Each row is a point on a tangle of strands that fork, close into loops and nearly touch. The rows are in no order.
Two points are linked if the straight distance between their rows is under 64.6. Some points are linked to none.
q583: [ 24  10 -20  -7 -16  -1  -2 -42  17 -11  24  12  42  37  11  12  10  13
 -34  -7  13 -25]
q836: [ 11  -4   8   4 -13 -22  21  -8   7   8  18  34  52   9  -6  11  -1 -25
 -30   9  23  14]
q808: [ 25  -1  -2 -23  -7  -7  16 -18  -1  18   8   5  18  43  13  13   9  11
 -34   6   6   9]
q840: [ -9 -23  19 -27  21 -10   0   2  -2  -5  21  12   2 -16 -13  16  -5 -22
   4 -23   9  12]
q253: [ 19 -15  -2  33 -23  -5 -17  -9  -3  -6 -30 -33   6  31  -4 -29  -2  -8
  -8   3   1  -5]
q922: [ -4  26 -20   9 -12  -3  16  14   0   2 -29   2  -6 -22  23 -25  14  16
  26  24 -14 -10]
q281: [ -2 -23  15  37   2  18  -6 -15   4   9  -5 -45  35  -7 -25   8  14 -37
   1  -7  -5  -9]
q282: [ 19  -1  -5 -23 -11   9   8  -6  10  44   3 -26   8  31  15   9   5  -5
 -46   4   4  -7]
q927: [-12  -7   7 -15  20  -3  26  15  10  26 -24  -8  -5 -24  22   4  -7 -37
  13   1  -1  20]
q873: [ 17 -21  -8 -21   6  -1  11 -10   9  35  -7 -45  22  19   4   2   1 -24
 -36  10  -4  15]
q549: [  3  15  10 -17 -10  25 -11   7  18 -25  21  35 -36 -25 -13  13  -8  26
 -12  -6  -1   2]
q440: [  5  -6  15 -46  10  28   9   8  14  15  23 -33  -6  -9 -19  19   3  11
 -37 -16 -10  17]
q318: [ -8   1   1 -34  22  -4   3  15 -14   6   9  30   0 -27  -5  42 -18 -39
  -4 -22  10   2]
q342: [-42 -16   1  13  18 -15 -12   3 -15 -32  41  -1  -2 -22 -20  -6  -9  20
  41 -18  -6   4]
q718: [ 12   4   5  12  -7  28   9   1   4  24 -24  -8  -6  16  11   0  14 -24
  -9 -12  -5 -28]
q381: [  6   2   6 -22  -1  17   9   8  16  10  18 -18  -3 -24 -12  20  -6  -7
 -27  -2 -11  37]
q721: [  1  23 -19  -5  -3 -26 -13   5 -20   7  -4  42  -3 -27  27  20 -33  -5
  -8  24  23  21]
q886: [  0   9   0  43 -22  11  -3  -6  -5  -1 -22 -14  29   8 -16  -7  27 -31
  -5  15   3 -24]
q654: [ 30 -12  14  13 -29   1 -27 -14  19 -14   6   6 -15  31  -8  -4 -20 -11
 -27 -14  16 -12]
q714: [  3   8 -14  13 -31   7   5  16  23 -10 -37  -3  -3  -4   3 -55  13  22
  19  22  -9 -20]
q551: [ 13   3 -39   2   9   6   7 -32   6  19 -12 -31  24  25   1 -11  13  -8
 -21  14  -9 -14]
q660: [  8   9   6 -19  -2 -16  -3   4 -21  -6  -4  26 -11  -9   3   7 -12  24
   9   2   4  38]
q486: [ 25   0  30   8 -13  10 -16   3   4  -9 -10  10 -37  34   9  11 -12   5
 -10 -19   7 -24]
q899: [-25 -14   0 -12   6 -20  13   9  11   9  -3  10  -6 -35   9  -6  -9 -14
  14   9  19  33]
q829: [-17  -2 -23  25   5 -46 -11   9 -12 -17  -2 -16  -2 -26  37 -33 -17  25
  29  20  15  23]
q973: [ -1  13  13  -2 -20  16  -4  15  24 -20  16  46 -38 -29  -3  -1 -14  33
  16   9   1 -15]
q765: [  4  18  14  34   3  18   7  17  -9   4 -47 -18  -5 -11   3   7  10  -6
   7  15 -25   4]
q769: [  5  11   1   7  -1   0  -6  -9   8 -10 -10  27   5   0   7   4   4 -16
  -5   9   1 -22]
q605: [  5  14  20  21 -22  45   2   6   4   6  -3   7   2  -1 -23  21  35  13
   4  -1  -4 -10]
q363: [  6  29  18   5  -9  35   9  15  -4   5 -18  18 -23 -20 -16  24  22   6
   7   4 -18 -19]
q493: [-14 -18  17 -49  18  18  17   9  -2  14  21  27  -7  11  -6  12  16  -1
  25 -30   7 -24]
q716: [ -4   8 -41 -22   0  -8  15  -2  20   5  -7 -33  11  -9  19 -41  -4 -17
 -20   7  -7   3]
q593: [-11  20  -9 -23  15   2  24  24 -12  25 -13   3  -3 -35   9  21  -3 -22
  -9  13  -5  27]
q197: [ -7  -8 -22   5  18  14   6 -19   8   7   3 -43  22  15  -6 -11   6 -19
 -13  -6 -22 -23]
q508: [ -7  23 -12   3  26 -29  -6  15 -52  -8   2  32 -27   4  15  16 -18  16
  30  -4  -2 -35]
q934: [-22 -10   7  19  15 -23   0  35   3  -7   0  -8 -14 -36  21 -14 -10 -10
  23  -7   5  20]
q678: [ -8 -20  21  38   6 -27 -26 -10   4 -43  23 -14   3  -3 -25  -8   7   1
  25   7   3  -2]
q585: [-11   1 -12 -23   5 -17   4   8   1  10  -8   7  -9 -13  19 -11 -11  16
  17  11  -1  25]
q12: [ -8   4  -3   2  26  -1   5  17 -19 -20 -12 -10 -23  -2  14  -8 -20  25
  14 -11 -31  22]
q161: [ -7  -6   7  35  -7   2 -16   1  14 -27  -3 -15  10 -16 -13 -20  13   4
  18  15  -7 -12]
q468: [ -6  -7  10  -9  27 -28  -7  -3 -18 -29  19  11 -17 -12  -5  16 -30 -13
  -3 -16  13  22]
q795: [ 16   6  11   0   8  -4 -17   6 -36 -31  -8  19 -19  14  -5   7 -19  36
  13   7 -11  34]
q762: [-30   5 -20   0  22 -48 -14   2 -24   0   9  12   7  -9  21   3 -26  -3
  22   3  28  14]
q56: [-18  -2  -2   6  22 -17  11  41  -9   6 -23   7 -31 -14  38 -11 -21  -7
  20 -18  -3  -2]
q179: [ 25  17   0 -22 -12  12   8 -23   0   5  20   4  39  49  11  23   7  21
 -40 -14   8 -14]
q294: [ -9 -11  -8  32  17 -32   0   3 -17 -21   6  -5  -4   6  20 -11   2   7
  33   3  -5 -13]
q491: [ 23  13  34  29 -31  -1  -3  14  -1  17 -23  34  10  41   7  -6   0 -15
 -15   8  17   6]
q7: [ 11 -32 -11 -11   1  -2  -3 -36   5   0  29 -24  32  27 -26  10   9  14
 -16 -15   5  10]
q250: [  4  12  -7 -24  10 -32   7  10  -8   7   8  38   2 -14  15  35 -24 -29
 -20   3  12  18]
q754: [ 18  17  -1  -1 -41  13  -2  -3  14  24 -22 -11  -3  32   1 -23  19 -15
 -22   1   0 -24]
q538: [-20 -29  23 -22  13  14   6  -7   3   9  11   6  13  19 -17   1  20   6
  19 -30   4 -19]
q828: [ -8  -4 -14   3 -25  -5  -7   8  25 -19  -8  -5 -20 -15  -4 -57  -6  19
  13  13  -3 -12]
q553: [  4  29   4 -29  -8  22   8  20 -16  13  -2  28 -23  -9  -5   2  29  40
  22  18   0   8]
q454: [-35 -21 -22   4  18 -46  -9  13 -24   1   6 -10   2  -9  21 -22 -23  14
  23   6  27  30]
q233: [  7  15   0  13  17  15  23  11 -12  24 -40 -18 -15  14  14   3  13  -7
  11   6 -25 -15]
q94: [ 10  -9 -12   5 -16  14 -16 -38  17  -2  25 -17  28  22 -10   5  14   5
 -33  -9   9 -19]
q940: [  6 -27  21  -9  17  -7 -11 -15 -15  -4   6  -6   2  42 -15   8  -7   8
   4 -19   0  13]
q909: [ 12 -21 -28  -9  -2  -9   2 -12  15   7 -17 -41  13  14  -3 -12 -14 -37
 -47   0   1   0]
q27: [-16   3 -31  25  16 -26  -4  -4  -4 -27   4 -12  -2 -20  11 -30 -18   8
  12   6  -4   7]
q287: [ -1   9   2   8  -1  -3  -6  14  13 -20  -1  25 -33 -11   9 -10 -17  18
  19   9  -6 -14]
q701: [-15 -23  -4 -11  -7 -18   6 -22  23   7  26   8  32 -15  -1  -6  13  -5
  18   6  17  12]
q218: [ 17  17 -14 -25  19  13  18  11   5  16  -3 -17  -8 -30   3  24 -15  -9
 -36  15 -16  27]
q221: [ -1  20  24  18   7  23  11  16 -15  -5 -21  27 -16  -7  -1  29   3  -7
  11  -8 -13 -39]
q148: [  3  12  28  45 -27  24   5   0   1  19  -8  -1  32   7 -14  17  37  -9
   2   1   0 -11]
q193: [-25  -1 -16  24 -13  13  -1   5  19 -39  12 -17  -4 -17 -14 -38   1  12
  16   7 -20 -27]
q735: [ -6 -26  27   8 -27   1   4  -7  27  18  -2   0  27   4  -6  -2   8 -40
 -10   2  33  -3]
q634: [  0 -28  38  19 -32  16  -1   0  29  28   3 -13   6   9 -16   5   2 -44
 -11 -29  25  -7]
q317: [  3  35 -10  -8 -10  10  18   9  -8  14 -22  23 -11 -18  18   2  16  21
  17  24 -15   5]
q431: [-15 -19  13  -1 -16   4  -2 -22  48   5  23  -1  31 -22 -14  -4  17 -28
  -1   6  17   9]
q880: [-19  -5 -11 -13   7  -1  -9  -3 -11 -15  28  16  -9 -18 -13  -8  -1  36
  30  -1  -8  10]
q966: [ -3 -30  34  30  -9  21 -14  -3   8  10  -2 -39   2   2 -23  11   6 -43
  -9 -35   4 -10]
q225: [-10 -15 -24 -21  43 -38 -16  -3 -25  -5  20  15   5  -6  12  11 -32 -11
   1 -14  20  16]
q241: [  8  10  -7  23 -48   5 -12 -11   7   3 -20 -15  16  14 -15 -31  23 -13
 -17   5   3 -14]
q50: [ 11  18  13  12  18  -8  -2  17 -37 -10 -13  41 -23   6   7  26   0  11
  26  10  -6 -32]
q503: [ -3  18  -9 -26  -8  20  -1   4  -1 -10  16  21 -23 -21 -15  -7   8  63
  24  16 -14  18]
q136: [ 13   4 -21 -20 -15 -15   2   0  21   4 -24 -14   8  -1  18 -25 -16 -35
 -40  18   8   5]
q805: [  1   6  -7   4  20  10 -12   4 -34 -25   1 -12 -19   5 -21  -7 -11  45
  23   4 -34  27]
q942: [ -5 -29 -12 -13  17 -18  -7 -30   5  -6  23 -11  25   3 -13  -2   7  11
  12  -6  -1  22]
q514: [-13 -20  11  -5  32   7   2  -3 -29  -3   6   5   7  23 -19   3  26  22
  38 -18 -16 -19]
q992: [ -3   9 -43 -11   5  -6  10 -32  20   3  -9 -17  17  11  21 -38  17  -9
 -13  14 -10 -19]
q453: [-17  19 -42   2  18 -26  -5  10 -41  -1   3  22 -23   6  28 -13 -19  33
  23   4  -5 -11]
q917: [  0 -10  23  -3   5  -4   1   0  11   4   3  10 -11   3   0   9 -10 -20
   0 -12   9  -6]
q138: [ 12  -9  14 -36 -19  20   4  -5  28  18  40 -34   4   9  -8  13   0  16
 -43 -16  14  15]
q497: [ 15  27  -2 -18  -3  28 -12   0  -9 -28  14  17 -28 -24 -15  14  -4  43
  -5  10  -8  20]
q607: [ 23  34  19   2 -21  38   8  14   6  16 -10  18 -16  -5   2  30   7  -6
 -28  -3   1  -8]
q608: [  0  13 -17   4  16 -29  -7  -5 -11  -6  -2  24  -6   1  26  10 -12 -17
   2   5   2 -17]
q609: [ 21  12  37   8 -24  30  -2  24  16   9 -17  14 -34  11  -2  15  -8 -18
 -19 -20  11 -10]
q289: [-15 -12   3  16   9  16   5 -14  -1   8  -6 -27  27  -7 -27  15  28  -3
   7   0 -14  15]
q643: [-13 -15  11  16  22 -12  -2  10 -33 -17   7   5 -11  24  -8  -2   0  28
  46  -7 -12 -16]
q21: [ 13  10 -15   0   4  16 -16 -10  -6 -26   4 -12 -10  -5 -16  -1  -6  40
  -4  20 -25  25]
q274: [  9 -22  10  14 -27  -9 -17 -13  13  -1  -6 -14  -2  40  -3 -20  -9 -19
 -10  -8  21 -12]
q988: [ -2  -9  -3  -9  16  11  15 -20   2  16  11 -25  30 -11 -11  12  22 -16
 -13   3  -4  -2]

A fork is a point with three links, a tip a point with one. Leave the first point through the second and follow the links. Name the first fork or tip that comes.
q493; q538 -> q840
q678; q161 -> q503
q468; q225 -> q493
q503; q553 -> q678

A piece is two or more points that can be reached from each other along the links. Count, over all rows, the pieces, the separate loops (a circle has one, a figure eight two, a Y none), the forks (points with three links) and the tips (points with one).
pieces -> 4
loops -> 2
forks -> 7
tips -> 11

Name the points in between on the shortest way along the links from the first point to the second, in order.
q718; q50 -> q754 > q241 > q886 > q148 > q605 > q363 > q221
q21; q440 -> q805 > q795 > q660 > q585 > q899 > q927 > q593 > q218 > q381
q56; q922 -> q934 > q899 > q585 > q660 > q795 > q805 > q21 > q497 > q503 > q553 > q317
q583; q966 -> q94 > q7 > q942 > q701 > q431 > q735 > q634
q678; q549 -> q161 > q193 > q828 > q714 > q922 > q317 > q553 > q503 > q497
q551; q179 -> q992 > q716 > q136 > q909 > q873 > q282 > q808
